Each row is a point on a tangle of strands that fork, close into loops and nearly touch. The rows are in no order.
In the rows, zero is written as 128.
Two points are linked if the straight distance between their rows is under 43.7. Some points are linked to none.
(130): [147  82 112 106 178 140 168 178 158]
(16): [180 146 137 142  98 154 130  72 126]
(632): [156 119 167 163 159 132 146 111 146]
(641): [ 85 121 109 117  75 113  92 161  95]
(158): [173 158 116  86 157 131 176 127  72]
(726): [174 159 101  90 162 137 187 133 103]
(623): [ 83 155 140 132  96 117 114 125 103]
(443): [169 145 132 144 169 137 187 119 158]
(526): [159 105 184 170 125 137 113 100 142]
(122): [125 183 111 114  93 126 125 100 108]
(401): [156  78 150 142 127 143 101 120 139]
(104): [ 76 106 110 148 130 129  78 133 189]
(546): [125 101  90  92 179 123 137 174 135]
(180): [117 113 169 170  82 150 108 104 122]
(46): [172 155 125  91 140 138 158 110  72]
(18): [174 152 130 108 107 151 139  87  86]
(121): [145  85 129 123 169 136 133 145 132]
(172): [153  86 162 148 145 139 118 120 135]
(235): [102 171 130 169  61 144 121 106 106]
(204): [110 136 157 181  69 150 117  98 118]
(609): [188 144 113  94 162 148 210 136 115]
(617): [ 75 141 121  95 109  64 113 153  94]
(631): [ 98 124 113  84 149  89 112 160 102]
(275): [ 93 118  85 131  83 140  79 141 153]
(732): [121  92 147 139  97 148  96 119 121]
(203): [137 131 155 151 152 134 137 100 137]
(269): [ 87 122 104  97  90  95  94 161  99]
(124): [107 127 126 106 176 110 135 152 112]
(155): [140  98 152 123 182 134 197 169 155]
(202): [ 90 115  92 143  91 143  77 131 172]
(483): [179 103 192 177 141 133 120 117 151]
(294): [ 96 180 112  99 138  67 132 129 110]
(246): [148  87 114 146 116 147  84 118 180]
(348): [118 125 133 120 188 122 163 150 126]
(646): [116 112  74  87 166 115 110 165 142]
(498): [ 90 121  98  82 109  82  95 163 105]
(338): [160 131 152 158 170 133 171 119 155]
(403): [145  88 146 136 163 135 132 134 132]
(751): [ 94 152 143 166  72 142 117 112 106]
(704): [156  76 130 138 115 149  91 120 152]
(290): [124  96 115 157 124 140  82 117 198]
(614): [ 96 113  95 121  75 134  84 149 119]
(241): [176 106 181 172 155 133 139 122 154]
(95): [164 147 153 163  98 150 124  71 143]
(189): [103 106 102 144 114 141  79 122 186]
(562): [182 149 115 109 164 147 212 133 147]
(283): [ 94 138 126  98 158  92 122 149 102]
(465): [143  85 108 114 165 138 126 150 143]
(100): [154 138 170 176  93 146 118  77 146]
(470): [101 163 139 135 109 128 120 105 116]
(454): [105 183 118 151  63 135 124 106 104]
(171): [114 181 121 121 110 120 124 102 116]
(392): [ 98 121  94  76 134  82 100 164 109]
(761): [ 74  91 121 152 145 127  78 138 189]
(387): [ 80 164 124  98 126  62 123 138 101]
(696): [167 152 119 129 169 140 194 124 150]
(495): [118 146 149 144 127 136 125  95 128]
(579): [133  93 101 100 182 132 155 179 143]
(636): [ 75 154 131 141  74 105 112 143  89]
(429): [181 145 136 124  93 158 134  77 101]
(427): [102 176 119 108 146  95 131 120 113]
(452): [130 181 107 126  61 135 126 104  93]
(99): [ 78 154 134 163  67 125 112 135  89]
(27): [137 104 177 164 108 142 108 101 129]
(96): [132 110 145 127 186 131 182 158 143]
(318): [109 125  63  80 169  92 112 174 148]
(351): [144  85 150 106 177 138 201 182 168]
(30): [168 157 127  95 118 142 144  97  73]

A fork is a point with three links, a tip a point with one. Leave the first point through the second and follow the links. Name the first fork or tip that comes.
(427) / (294): (617)
(171) / (122): (751)
(124) / (348): (351)
(726) / (609): (632)
(751) / (235): (470)
(403) / (172): (189)
(429) / (16): (100)
(401) / (172): (465)
(318) / (646): (130)
(617) / (387): (427)

A piece is all that can be reached along the links. How many separate loops has the piece of each point below (a circle has one, a figure eight two, a Y none), and how many tips (points with one link)?
(696): loops 2, tips 1
(704): loops 0, tips 3
(546): loops 0, tips 2
(617): loops 0, tips 2

Name the points in between on the shortest way along the links from the first point to the second, in order.
(636) / (27): (99) > (751) > (204) > (180)
(121) / (704): (403) > (172) > (401)
(761) / (290): (104) > (189)
(204) / (632): (180) > (27) > (526) > (483) > (241)
(632) / (454): (203) > (495) > (470) > (171) > (122) > (452)
